Points on a hilly landscape, in no order, each with its height.
From any point a ball rolls to the lowest of the 2 points nearest to it. It stops when none of these is lower. Distance is the straight distance between rows; heights are no part of it.
difin h=355: [-20 -17  -1  10  -6  -1 -11   6  -3  -9  24 -18  13 -11   6   4   6   0
  14  -8  13 -18  31  23   1  -1   1  35  10  24   7]
Las h=181: [ -7 -21  12  10 -25  16  -1  16   6  10  25  -8  17   0  -6   2  -3   9
   0  -3  -5  -4  33  19   3  -2   1  22   6   7   8]
Gidiz h=191: [  9  -4  15   2  -7   8  11  -2  -3   5  -4  -3  -1  11  -9  -1 -18  19
  -1   0  -5  13   8  -4   4 -17 -16 -16  -8 -26  -9]
mov h=157: [ 21  23   9 -13   2   8   2 -20   2 -11  -9  24 -10  -2  -7   5  -6   4
 -10 -35   2   3 -17  -6  -2 -17 -13  -2  -1 -36 -10]
Zabi h=297: [  5 -14  13  -9   6  16   7  -9  -7  13  -9 -19  -8  26  -6   2 -25  16
   2  18 -23  21   9 -13   7 -15 -21 -40 -19 -27 -12]
gok h=501: [ -4   3 -12   7   0 -22  -1   9  -7 -17  -1  12  10 -11  11  -9  18   0
   7  -6  23 -20  -4  10   2   1   5  20  11  21  12]
miku h=405: [ 18  -7   3  15 -11  -1  28   0  -5   0  -4  -5  23  18 -10 -17 -18  28
   6  19   3  -3  -3  -5  23 -25 -12 -17  -2 -41  10]
Gedob h=272: [  0 -13  14   6  -1   6   6   5  -9   2 -11 -28 -12  17  -6   0 -24  26
   8  18  -6  16  16  -5   7 -16 -25 -32 -21 -16 -12]
Fev h=123: [ -4  14   3 -34   5  16 -20 -23  11   2   6  32 -22  -5   1  16   9 -27
 -16 -36  -9  15 -19  -7 -16   5   6   9   7  -6  -7]
laf h=371: [ 21  -8   9  16 -27   6  31  11   2   0  -3  16  24   6 -13 -20  -9  31
  -1  11   6  -5   3   3  24 -31 -11  -4   4 -41  11]
mataz h=282: [ -8  -1   0 -13   9  18   8  -6  14  19  25  11  23 -14  -9   3  21 -34
  -9 -18  -7  -3  -8  10   6   8  29  35  36  -7  28]
midad h=435: [ -4   1 -11   0  18  -7   5   2   5   8   5   0  11 -13   2  -4  17 -25
   3   7  10  -9  -8   2  -4  19  25  19  15  19  15]
fug h=180: [ -8 -10   7   5 -19  -4  -6  15  -3 -12   8   6  -1  -5   4  -2   3  17
   3 -14  16  -5  20  17  -5  -7 -13  17  -1  15   0]
tudi h=291: [  6   9 -15  15  20 -14  11 -15  -9  -9 -11 -42   1   2  -7  -5 -18   6
  17  -9   2 -11 -20  -6   2   8  -3 -19 -13 -16  17]
Fara h=374: [-11   4 -26   4  30  -3  -1 -18   3   8  -2 -28 -11 -26   4  -1  12 -30
  15  -1  15 -10 -16  -1 -13  30  16   8  -4  23  15]
gibib h=465: [ 16  24 -19  19   8 -25   3   0  -4 -18 -28  10  -5  -7   9 -11  12  12
   2  15   8 -17 -28 -13   8  -2  -1 -15   1   2 -10]
kas h=296: [ -2 -14   7   8  -1   2   9   1  -8   3   2 -39   7  27  -9  -3 -26  21
  11  18  -5  10  16  -1  10  -8 -16 -25 -15 -19   3]
fegu h=596: [ 12   1  -1  16 -21 -12  22  21  -3  -8   0  21  25  -5   0 -19  11  17
  -3  -1  10 -16   1  12  19 -13   5  16  17  -8  10]
dor h=579: [ -5 -16   0  10  -1  -2   9   9   0  18  13 -36  22  20  -4  -3 -14  -7
   6  40 -14   9  22  -1   8  13  12 -10  -6   8   7]
dumag h=500: [  0  -7   5   6 -24   0   5  14  -5 -19  11  17  14 -10  -3  -5  10  21
   2 -34  20 -15  16  25   8 -21 -11  32  10  -4  14]
rutoz h=292: [  2 -15   9  18 -17   4  16  11  -2   8  12 -20  26  14  -9  -7 -14  19
   5  13  -1  -2  21   9  11  -6  -4   0  -1 -12  10]
fone h=375: [ 11  14  -1  -2  13  -3   4 -12  -2   6 -12   1  -1   2  -1   0  -5  -7
  -4  -5  -6   2 -19 -11  -2   7   5 -13  -1 -14  -4]
kes h=381: [-15  -4   8 -18   7  15 -18  -7   5  18   7  -4 -27   4  -1  15 -10 -17
 -12   5 -24  28  10  -5 -20  11  -1 -15  -3  11 -25]
Luz h=279: [-17 -13   2   9 -12  -7 -12   7  -9 -17  17  -9   4  -9   6   2   3  14
  12 -16  21 -16  28  23  -4  -8 -11  27   1  22   2]
Voso h=591: [ -2 -18   6   6  -4   6  13   2  -1  19  13 -27  23  30  -6  -7 -20   3
   2  30 -15  11  16  -3  11   1   1 -18  -7 -14   9]
pifol h=470: [  0  -1   8 -14 -14   2 -14   8   2  -5  -5  27 -19   2   9   3  10   3
 -10  -1  -4  13   3  -4 -11   1  -6  -2  -6  12 -19]
kozom h=321: [  8  -6   9 -14  14  15   9 -20  -6  17  -9 -13  -1  31  -4   1 -23   3
  -3  14 -27  19  -6 -21   8 -10 -10 -39 -14 -36  -9]
zurat h=59: [ 19  26  -2  -7  11   5  -1 -29   0 -11 -13  18 -14 -13   0   7  -2  -2
  -7 -47   7  -6 -30  -6  -9  -4  -7   0  -2 -25   0]
gasu h=349: [-21  -3  -5  -7   8  -8 -21  -6  -4  -9  12  -2 -12 -12   9   9   3  -9
   4 -17  15  -4   4  12 -16   6  -4  15   1  25  -4]
Nop h=223: [  4   9  -1  -9  26   5 -14 -10 -11  -4 -28 -20 -32   4   5  19 -13   7
  -6   3 -17  14  -6 -18  -6   2 -18 -40 -19  -7 -28]
mag h=551: [ -7 -17  -3   5   3   5   8  14  10  24  20 -21  27   6  -4  -1   5 -23
   3  39 -10   5  24   6   8  19  27  17  14  21  12]
Debim h=566: [ -8 -10  -3   2   9   3   5   5   6  24  15 -23  15  10  -4   2  -6 -22
   0  33 -13  10  13  -2   2  20  21   1   4  14   4]
koli h=408: [  9  15  -1 -10  -2  -7  -6  -4   0 -15  -9  31  -9  -4   7   2  12   0
  -7 -20   7  -3 -16  -4  -5  -3  -2   6   3  -4  -8]
ses h=141: [ 11   2   9   4   5   1  11  -8  -9  -6 -10 -17  -3  11 -13   1 -24  23
   6  -8   6   6   0  -4   9 -18 -21 -18  -8 -32  -3]
bevop h=481: [-12  -2  -3 -31  -4  -1 -22   7   5  -7   3  33 -18  -3  10   8  21 -21
  -6  -1   4  11  -8  -6 -10  14   7  10   4  34  -7]
Kufa h=390: [-26 -11   2   3  -4   8 -15  -7  -1  -5  30 -18   7 -12  -1  11  -5  -3
  11 -21   6 -12  28  23  -4  -4  -2  34  15  12   3]
palok h=388: [-11  -5   9  -4  -9  13  -2  -5   3   6  26  -3  10  -3 -10   8  -7  -3
  -4 -26  -2   1  14  17   1  -5   0  22  15  -8   6]
Potu h=367: [ -5   1  -5   6  13  -5   5  -4  -1   9  10 -17  13  -3  -4   1  -6 -14
   3   0   2  -5   0   2  -1  13  15   8   7   4  10]
Pabu h=400: [  2   7  -8   5  16  -8  10  -6   1   8  -1  -1  10  -8  -1  -3   5 -18
   1  -4   5  -8 -18  -3  -2  16  19   7  10   1  14]
fuge h=348: [ -4   5 -21  11  26  -8   5 -14  -1   5  -4 -38  -3 -15   0  -1  -2 -19
  16   4   5 -10 -15  -3  -5  27  16  -1  -7  12  17]
kek h=177: [ 10  15  -2 -25 -20  -4 -19   4   3 -26 -17  54 -15   0  13   5  27  -1
 -11  -3   4  -4 -24 -17   4  -4  -2   3  -7  15 -12]
tanom h=286: [ 10 -16   9   5 -27   5  17  34  14  24  -7  32  12   8   5 -21  19   0
 -12  42 -24   5  13  -6  10   0  21  -3   2   6  -2]
nufog h=335: [ -2 -11  22  -4 -27  23  -6   8  11   0   6  17 -19   2 -12   5  -7  24
  -5 -28   1  16  24  12  -9 -23 -24   9  -8 -14  -6]
zil h=631: [ -4 -22  20  -4 -30  25   3  19  17  27  18  14   5  10  -8  -1   0   1
 -14   4 -24  14  26   6  -3  -3   7   3   1  -3   0]
porib h=257: [  4   0  -9   8  21  -8  10 -11  -9  -3  -8 -43   4  21  -7  -2 -23   6
  13  10 -11   2 -12 -11   7   6  -3 -33 -16 -22  14]
Ruze h=235: [  6   8  14 -18   9  17  -9 -20  -3   4  -8   0 -26   9  -8  15 -19   3
 -11 -18 -17  22   1 -10  -8 -12 -20 -23  -9 -24 -23]
Lif h=582: [ 13   9  -6  11 -17 -19  12  17  -2 -18  -9  30  11  -7   8 -15  17  16
  -1   0  14 -16  -9   4  12 -11   1  12  12   0   3]
Lof h=285: [  8   3  -4   7  10 -10  12   3  -3  11 -16  -6   7  12   1  -9  -3  -6
  -3  40 -16   6  -7 -19   7   8  13 -26  -6  -2  -9]
rur h=130: [ 20  17   3   0  -1  -3  -1  -3  -5 -16 -25  16 -17  -2   2   0   0  20
  -5   3   1   1 -11 -11   4 -17 -18 -17  -8 -20 -22]
Sev h=382: [  8  11 -20  10   1 -27   2  16   1 -13 -17  28   6  -5  15 -16  29  -3
   0  28  12 -13 -18  -7   8   8  14   4  11  30   3]
mut h=415: [  0  -8   0  -2 -16  -1   7  22   1  -2  13  25  23  -8   2 -11  27  -7
  -6  -8   5 -11   5  17  13  -1  17  33  25  11  19]
nuzo h=377: [ 19   7  11 -15   5  13  15 -19   1  16  -9  17   9  17  -7  -2 -10  -5
 -13   5 -23   9 -15 -20   7  -9   6 -20  -3 -39  -6]
boger h=256: [  3   1   1  -5  16   1   4  -4  -1  19  -5  -8  -1  12  -2   0  -7 -18
  -6  23 -20  13  -4 -15  -3  15  13 -21  -3   0  -8]
lub h=536: [-25  -4  -7 -31   8   6 -19  -4  13   2  18  22  -8 -14   5  10  23 -33
  -2 -14   7   1  -8   6 -10  12  14  26  18  28   9]
bedo h=230: [ -2   9  -1 -15  11  11   4 -15  12  13  16  19   9 -15  -5   4  15 -31
 -10 -31  -1  -2 -18   4  -3   8  23  25  25  -9  22]
sebom h=419: [  0  -1 -10   1  22   7  12 -23   5  23  10 -34  16  13  -7  -2 -14 -23
   7   5 -10   2 -19 -11   3  22  20 -12   0 -16  29]
neb h=240: [  0   5  -4 -17 -16 -12 -13   9   0 -22  -7  42  -7  -5  15   1  25  -3
  -4  -5  14  -5 -15  -6   0  -1   1  10   2  28  -1]
Siz h=448: [  6 -11  -4  20  -6  -7  23   8  -5   6   9 -24  39  20  -6 -14 -14   9
   8  25  -2  -7   7   2  20   1   7  -3   3 -15  19]
Saked h=389: [  3 -12  17   2 -34  17   3  19  10  -5   6  24   0  -2  -9  -3   2  26
  -5 -26   8   3  20  16   1 -22 -17  18  -2 -14   5]
ber h=320: [ -6  -9   7   9   0   0   3   3  -6   6   6 -34   4  15  -7   1 -20   9
   7  14  -7  10  19   2   1   1  -8 -15 -11  -2  -3]
Tubak h=174: [  5  10  -4 -11  24   4 -19  -7  -7   1 -29  -5 -30   2  11  14   0  -8
 -15  18 -23  14 -10 -22  -9  12  -5 -36 -17   5 -31]
kife h=499: [  7  16 -16  23  11 -26   3   2 -10 -20 -23 -11  -6  -7   6  -8   2  15
   9   8  12 -13 -16  -7   3  -1  -8 -15  -6   4  -6]
mosoz h=247: [  7  -6   8  13  -6  -3  11  11  -7  -2 -16 -15  -6  10  -2  -7 -14  26
   5  25  -3   7  10  -8   9 -15 -17 -28 -14 -11 -14]
benal h=480: [ -8   2 -20  15  15 -25  -3   8  -7 -11  -4 -13   6 -13  10  -6  13  -9
  13  13  22 -18  -1   6  -4  12  11  12   0  32   8]
teno h=69: [  6  17   6 -32  -3  12 -19 -13   8  -7  -5  39 -25   2   5  13  11 -13
 -18 -27  -8  13 -16 -11 -11  -1   0   3  -3  -7 -17]
Nin h=416: [-14   3 -21  -1  24 -11 -11 -11  -3  -5  -4  -5 -11 -23  12   2  15 -22
  12  -6  22 -14 -16   1 -15  21  10   9   0  31   9]
gopof h=506: [-22  -5  -9 -16  19   4 -10  -3  16  13  19   1   2 -16   2   6  20 -35
   3   2   8  -1   0   9 -10  19  20  28  19  26  12]
peref h=290: [ -2  -2  19  -8 -12  18 -11  -5   1  -4   0   5 -28   3 -10  11 -15  20
  -2 -27   4  20  18   8 -11 -20 -31  -4 -10 -13 -17]
Pem h=545: [ 17  27 -11  -4   1 -12 -15  -8  -3 -26 -28  32 -18  -7  14   3  20   9
  -7   0  10 -12 -33 -13   0  -4 -10  -7  -7   4 -13]
mizom h=557: [  7  -2  -1  15 -24  -9  16  20  -5 -19   4  21  24 -10  -1 -16  13  22
   1 -18  21 -21   7  23  16 -20  -4  27  15  -8  16]
Senal h=581: [ -3  -6  -7  26   0 -16  11   7 -11 -12  10 -26  32  -5  -2  -7   0   8
  15  -1  17 -26  16  17  14  -1   7  26   8   6  17]
rega h=347: [ 14   4  14 -20  12  19   7 -24   0  15  -9   6  -5  21  -8   5 -18  -2
 -11   0 -27  18 -10 -19   4 -13  -9 -30 -10 -40 -13]
dugus h=402: [  8   8  -9   5  19   0  11 -19  -2  14  -5 -21   7   3  -5  -4 -12 -14
   4   0  -6  -2 -24 -13   0  15  12 -17  -3 -14  14]
vakif h=122: [ 13  20   4 -33 -13   7 -17  -4   9 -16 -12  53 -21   4   9   9  22 -10
 -18 -16  -5   5 -22 -17  -1  -3   2   6  -7  -4 -16]
lepob h=372: [-16  -2 -10 -13   3 -12 -14  -4  -5 -19   6  22  -1 -17  10   1  21 -12
   5 -24  26 -20  -8   8  -5   1   6  25  10  28  14]
regig h=457: [-21  -5  -3 -40 -10   2 -28  -1   6 -15  11  38 -15  -8   7  13  22 -21
  -3 -23  11   3 -12  -3  -9   3   4  20   4  35   3]
pag h=332: [ -2  -4   2  10   3  -3   9  -3  -4   5  12 -25  21   8  -9   0 -15  -1
   5   1  -1  -3   6   4   5   5   5   3   3  -8  11]
nep h=224: [ -4  13  -6  -7  18   0 -16 -22  -6  -8  -5  -7 -22 -12   3  13  -8  -6
   1 -35   6   0 -16  -1 -19   4 -10  -6  -5  -2  -8]
Satuf h=346: [ -3  -4   1  -3   0   4   7   6   4   8  20  10  25  -8  -4  -2  15 -19
  -6 -11   0  -7   2  12   7   5  21  30  26   0  20]
dilet h=301: [ -6   7 -12 -18   0 -17 -16  -1  -4 -25  -7  37  -6 -14  12   3  24  -9
   3 -17  24 -16 -23  -5  -5   1   3  14   4  32   9]
tesaf h=618: [-14 -25  19  -2 -30  23 -10  27  21  25  17  11  -8   7   0   3   5   0
 -10  10 -23  16  34   9 -14   3   4   5  -4  16  -3]
rike h=228: [ 14  14  16 -20   0  19  -1 -20   4   0  -7  21 -16   6 -11  11 -11   3
 -14 -27 -10  18  -5  -8  -5 -18 -14  -9  -4 -34 -17]
patik h=438: [-14  -1 -13   3  11 -16 -10  -6 -10 -16   6   0   4 -18  11   0  13  -8
  10 -20  28 -26  -3  14  -6   4   5  23   6  23  12]
Sove h=440: [  8  -4   9   1 -33   8  10  17   5 -14   5  32   8  -5  -5  -8  10  19
  -7 -32  12  -6  11  17   7 -23  -8  25   8 -16   9]
tezep h=518: [-14  -8  12  -8  -8  11 -23   4  -1  -2   5  -3 -31   0   4  13  -6   9
  -3  -7  -3  21  20   8 -21  -1 -21  -8 -12  19 -25]
bebib h=519: [ -5   7 -13  18  11 -27  -3   6 -12 -18 -10 -12  -4  -9  10  -5   4   6
  10   6  18 -11  -3   3  -4   5  -4  -1  -6  21  -4]
fosek h=361: [-12  -6  10  -7   6   7 -12   0  -2  12   3 -21 -22   8  -2  10 -15  -5
  -4  11 -17  23  17  -2 -13   7  -7 -22 -11  12 -23]
bogud h=194: [-20  -7  -8  10  15   2  -6 -18   3   5  24 -53  13  -2  -7  12 -20 -15
  22  -3  -3  -8  11   7   0  12   8  14   0   2  14]
Tanez h=253: [  7 -16   8  16 -27   1  15  32   8  14  -1  16  14   5   2 -17  10  10
  -6  31  -9   2  19   3   7  -2   9   0   1   7   1]
roli h=192: [  4   2   1   7  12  -3  11 -13  -9  -4  -1 -32   8  14 -13   1 -26  15
  11 -11   4  -1  -7  -1   7  -6 -12 -14  -8 -30  10]
gelu h=564: [-15  -4   2 -19  -6   6 -12   4   7   2  20  17  -2  -6   4   5  13 -19
  -7 -14   1   4   5  12  -7   5   9  26  14  16   2]
Rin h=404: [-15  -5  13 -24 -10  21 -17  -1  12  20  14  16 -22   6  -2  12  -2 -16
 -15  -3 -24  29  12   1 -17   4   5  -1   3   7 -19]
lib h=343: [ 12  12 -16   9   9 -18  12  10   4   4 -16  20   8  -2   7 -15  22 -12
  -4  34   0  -5 -18 -12   6  14  24   0  13  16   2]
saduk h=531: [ -1 -13  -7  14  -1  -7  10  25   4  12   9 -12  26   0   3  -9  13 -14
   3  39   1  -3  21   8   9  15  24  17  12  29  10]
Vep h=159: [-18  -3  -8   7  20  -3 -10 -15  -2   2  14 -60  -4   3  -8  13 -24 -10
  18  -1  -7   0   5   3  -6  14  -1  -7 -11   2   7]
pura h=322: [  0  10 -17  16  23 -14   4 -14  -8  -5  -9 -42  -5 -11  -1  -2 -10  -5
  16  -9   6 -12 -17  -3  -4  17   4 -10 -12   2  14]
bov h=443: [-11  -3 -13   6   5 -20  -9  15  -5 -11  -2   1   1  -8  15  -4  16  -8
   7  20  18  -6   5   7  -4  12   5   9   0  42   0]
ral h=337: [ 10  16 -10   6  18 -10  -2  -5  -7  -4 -24  -4 -12  -3   6   1   2  -2
  -3  11  -5   0 -20 -16  -4  10   1 -22  -7   1 -14]
Vani h=284: [-12  -6   0  13   3  -3   0  -4  -6  -3  20 -30  17  -4  -6   6 -11   1
  12 -10   7 -12  16  12   2   1   1  20   6   3   9]
bopa h=409: [ 29  23   7 -10   4   8  16 -20   5   4 -17  29   5   5  -5  -4  -1  -2
 -15  -6 -14  -2 -26 -19  10 -12   6 -11  -1 -43  -6]
zove h=502: [  0 -12  -8  18   2  -7  13  14  -3   5  14 -20  39  -2  -2  -8   6  -9
   8  19   5 -16  17  13  15  11  21  25  16  14  20]
dabu h=546: [ -3   0 -12  21   1 -24   9  14 -10 -14   3  -5  23 -11   7 -13  12   4
  10   2  20 -25   8  15   9   1   9  23  12  19  14]
Vame h=511: [ 19  29 -14 -12   8  -4 -13 -20   0 -17 -24  35 -19 -14  13   6  20  -6
  -8 -22   8 -13 -42 -16  -7   7  -1  -1  -4   0  -4]
fosim h=219: [  0   6   0 -10  20   4 -11  -9  -4  11 -12  -9 -20   2   3  10  -8 -14
  -9  10 -17  16  -8 -13 -11  14   3 -24  -8   3 -20]
fote h=473: [-14  -6 -17  -7  23  -2  -2   1  12   8  11  -3  13 -21   4  -1  30 -33
   9  12  16 -14  -1   9  -5  20  26  32  21  31  22]
tenov h=211: [  7 -13   3  32 -27  -9  21  33   3   3  -4   2  21   3   2 -20   5  25
   2  36   1  -9  17   5  13  -9   0  -3   0   6   4]
Zanir h=212: [ 12 -17  10  30 -29   1  16  29  11   4 -16   9  -3   0  -1 -19  -2  44
   6  38   2  -4  12  -6  13 -34 -18 -18 -14 -18  -4]
tolet h=605: [-24 -15  13 -12 -18  24 -14  12  19  25  26   3 -10   3  -1  10  -1 -15
  -7   9 -23  21  28  12 -13   9   6  10   6  20  -8]
zeguk h=336: [-16  -4   5   3  -2   3  -8  -4  -3  -2  21 -17   2  -4  -5   8 -11   3
   5 -20   5  -2  19  17  -7  -3  -6  18   6   4  -1]
Sobu h=523: [-27  -3  -5 -20  13   4 -31  -6   4   5  11  -4 -28  -8   7  19   2 -23
  -2   1  -1  16   4   3 -23  17  -2   1  -1  31 -17]
Faf h=399: [-14  -6  -2  -3   3  -9 -11   7  -1  -2   9  -3  -4  -6   8   4   6 -11
   2   4  10   0  10  10 -10  11   2  13   2  29  -3]
kipi h=472: [  8  -5  -8  23  -3 -12  25  15  -4   6   6 -17  42   7  -5 -15   0   0
   6  27   3 -14   5   5  22   7  20  10  12   1  22]
kazip h=203: [ 14   7   5  11  -1  -5   5   4  -8 -14 -24  -4 -17   2   0  -3  -8  31
   4  15   3   2  -2 -10   9 -22 -25 -25 -12 -16 -20]
lorob h=586: [-17  -7   8 -12  -6  11 -10   4   8  12  21   5  -4  -1  -1   8   1 -16
  -7  -4  -9  13  15   9  -9   8   8  15  12  12  -4]
vobo h=445: [  8   7   6 -17 -14   3  -2   6   5  -3  -5  35  -8   2   4  -1  13  -3
 -15  -6  -6   9  -5  -6  -3  -1   4   3   4  -3 -12]
figo h=617: [  1 -24  17   1 -26  22  14  15  11  32  15   7  21  16  -9  -8  -5   4
 -10  18 -24  11  23   4   6  -3  10  -4   0 -10   7]
Diga h=158: [-14   2   5  -6  17   9 -14 -17  -6   1   8 -39 -21   5 -12  18 -28   3
   6 -17  -8  15   7   3 -12  -1 -19 -17  -8  -6 -12]
Zope h=254: [ 17  -5  12  12 -23   5  14  15   6   1 -19  17  -9   2   0 -14  -1  34
  -2  29  -6   2   4 -10  11 -30 -16 -18 -13 -24 -14]
gaduf h=460: [ 32  34  -2 -11   4   4   6 -21   9  -4 -20  40  -4  -5   3  -2  16  -9
 -15 -17  -6 -10 -39 -17   5  -1  11   1   2 -30  -2]
Ful h=604: [  1 -24  15   6 -18  17  16   6   3  25  13  -8  22  24  -8  -7 -16   9
  -3  22 -18  12  20   2   9  -5  -1 -12  -5 -18   7]
zari h=287: [-17   7  -7 -13  16   1 -21 -20  -1  -4   7   2 -19 -16   6  12   0 -17
   1 -32  11  -2 -13   6 -19   9  -3   9   3  11  -1]
mife h=342: [-14 -11   6   0   6   5  -7   1  -2  15   9 -41  -8  17  -4   9 -23  -3
   4  23 -19  20  22  -2  -6   8  -5 -24 -15   9 -12]
fon h=244: [  9   1  19  -3  -3  15  -6  -5  -5  -9 -18   2 -32   3  -9   9 -18  28
   1 -13   4  19  12  -2   0 -26 -38 -16 -16 -23 -22]
niba h=298: [  9  13 -13   9  24 -11   2  -7  -9  -6 -28 -27 -15   3   3   2  -9   5
   4  16 -11   1 -18 -18   3   6  -5 -38 -16  -5  -9]
rer h=537: [-23 -10   5 -17  -5   6 -28   5   3   3  12   1 -27  -2   9  15   0 -10
  -6   3  -5  20  17   7 -21  11  -8  -2  -6  32 -19]
renif h=169: [  9 -13   2  37 -30 -11  20  33   5  -2 -10   2   9  -3   3 -23   2  42
   7  35   9 -11  14   3  14 -23 -13 -10  -5  -3   1]
bik h=65: [ -9 -19  10   9 -29   4  -4  27   5  -1  13   7   5  -5   4  -3  10  14
   1  -3   5  -5  30  19  -3  -4  -5  19   1  20   5]
Nus h=118: [-12   3  -5   2  23  -4 -12 -14  -9  -6   1 -51 -19  -1  -7  15 -24   2
  14 -13  -3   4   2   2 -10   7 -14 -17 -15   1  -4]
rotim h=407: [ -6  10 -17   4  21 -13 -13  -8  -8 -12 -11  -7 -15 -16  11   3   6  -9
   7 -11  16  -9 -17  -2 -14  15  -1  -2  -7  20  -2]
pota h=425: [  9  -8  -3  20  -5  -7  26   3  -8  -1   1 -26  29  25  -8 -16 -20  24
  12  22   3  -4  -1  -2  23 -13  -8 -16  -4 -33  18]
Mul h=609: [ -3 -13   4  24 -16  -5   8  18  -8  -7  13 -17  25  -4  -1  -6  -1  19
   9   2  11 -16  27  20  10  -5  -3  22   5   8  10]
meb h=227: [ -2  -2  -5   7  18  -2   5 -19  -7  -3   8 -53   8  19 -12   2 -30   8
  18  -9  -3  -1  -7  -2   4   4  -8 -16 -13 -27  22]
luti h=439: [ 26  25  -1  -3   6   0  16 -15   5   5 -14  29  10  -3  -1  -7   7 -10
 -11 -10  -6  -8 -32 -15   5   2  17  -1  10 -27   6]
bup h=195: [ -7   5   9 -14  13  13 -13 -18  -3   8   3 -16 -23   6  -8  18 -22  -3
  -5 -18 -14  19   2  -3 -14  -2 -14 -19  -6 -10 -18]
sito h=549: [  6  11 -14   3 -10 -26   2  12  -3 -26 -10  37   8 -10  14 -13  27   7
   2  -3  20 -21 -19   1   8  -6   2  15  12  18   8]
viz h=200: [ 14  11  13  -7   2   9  -5  -7  -6 -11 -25   9 -27   2  -3   8 -10  22
  -4  -5  -1  12  -2 -10   1 -21 -28 -21 -15 -24 -27]
golo h=246: [ -1 -23  10  18 -24  10  10  23   5  15  15 -10  22   7  -5  -6  -4  12
   0  19  -6  -1  31  12   6   1   3   7  -1   6   8]
karol h=503: [-13   2  -5 -20  10  -1 -22  -3   2   1   2  14 -20  -5   8  12   9 -21
  -7  -1   2  11  -7  -4 -18  17   5   3   1  25 -12]
rako h=424: [ 13  21 -25  17   3 -31  -5   5  -1 -20 -25  26  -5  -8  16 -12  27   7
   1  25  14 -19 -30 -13  10   2   3  -6   4  23  -7]
biv h=482: [ 30  37 -10  -5  10  -2  -1 -21   4  -6 -30  32 -13 -10   9   0  18  -6
 -13  -6  -4 -15 -46 -20   2   4   6  -8  -3 -15  -7]
Binu h=179: [  2  14   2 -22   9  13  -3 -19  14  12   9  27  -5  -7  -2   7  10 -29
 -15 -32  -7   8 -21  -5  -7   7  18  13  16 -11   7]
dok h=311: [ 13  11 -14  10  18 -12  15   0   2  13 -17  -2  11   3   0 -12   5 -14
   0  33  -8  -2 -19 -17   6  17  25 -13   3   5   6]
kebu h=331: [ 11 -14  10  18 -26   4  24  18   2   7   2   2  25   8  -9 -16  -9  27
   0  14   2  -5  13   7  17 -16  -6  -2   2 -20   9]
Fim h=264: [  4   6  -1   3  16  -6  -4   0 -10  -4 -21 -21 -18   6   4   5 -11  10
  -1  15  -9   9  -1 -13  -1   0 -12 -33 -15  -3 -22]
Teme h=231: [-20  -3  -7  13  14  -5  -9 -17  -5  -8  19 -50   5  -8  -5  10 -17  -5
  22 -16   7 -16  14  11  -4   5  -1  16  -2   4   8]
lofo h=160: [ 11  22  -9  -4  21   3  -8 -28  -6  -8 -19  -4 -24 -15   5   9  -5  -4
   0 -38   6  -5 -30  -8 -14   7  -9 -13  -9 -11  -5]
Zem h=426: [-22  -9  -5 -30  -9  -4 -20   4   0 -19  13  33  -3 -13   7   7  27 -19
   3 -24  21 -12  -4   7  -3  -2   5  28  11  38  16]
beno h=437: [  0  -3  15  -5 -17  19   8  -2   7   7  25  13  20   1 -15   4  -5  -1
 -12 -31  -7   6  10  15   7 -12   3  21  18 -22  13]
mur h=356: [  0  11  -9  -3  11 -11  -7  -9  -4  -8  -5  11  -7 -13   8   1   9  -9
   0 -17  12  -8 -17   0 -10   8   4   6   3   8   0]
gen h=237: [ 15  -1  13   3 -16   7  19   3   0   2  -5  14   8   7  -9  -9 -10  20
  -6   2  -1   6   4  -2  10 -20 -10  -8  -2 -32  -4]
Malek h=495: [ -3  -2  10  -3 -10   1 -10   6  -4  -7  -2   8 -17   0   5   4  -2  10
  -4  -6   4  11  11   3 -12  -5 -15  -5  -7   9 -18]
Dizel h=278: [ 18  -7  14   1 -17   9  21   4   2   9 -13  16   5  12  -5 -12  -8  20
  -5  22 -14   6   3 -12  13 -23  -8 -19 -10 -32  -9]

Call two points neighbours if one is among the 2 nearest of the other. Go from one point of each pair to the other, from neighbour to neighbour, staying as low as possible. Name the highest point that can't be avoided.
rur / mur => Pem
Nus / teno => beno
Nus / Tubak => sebom
renif / bik => rer
ses / mur => Nin
zurat / bik => Kufa
Nus / zurat => Ruze
renif / ses => Dizel
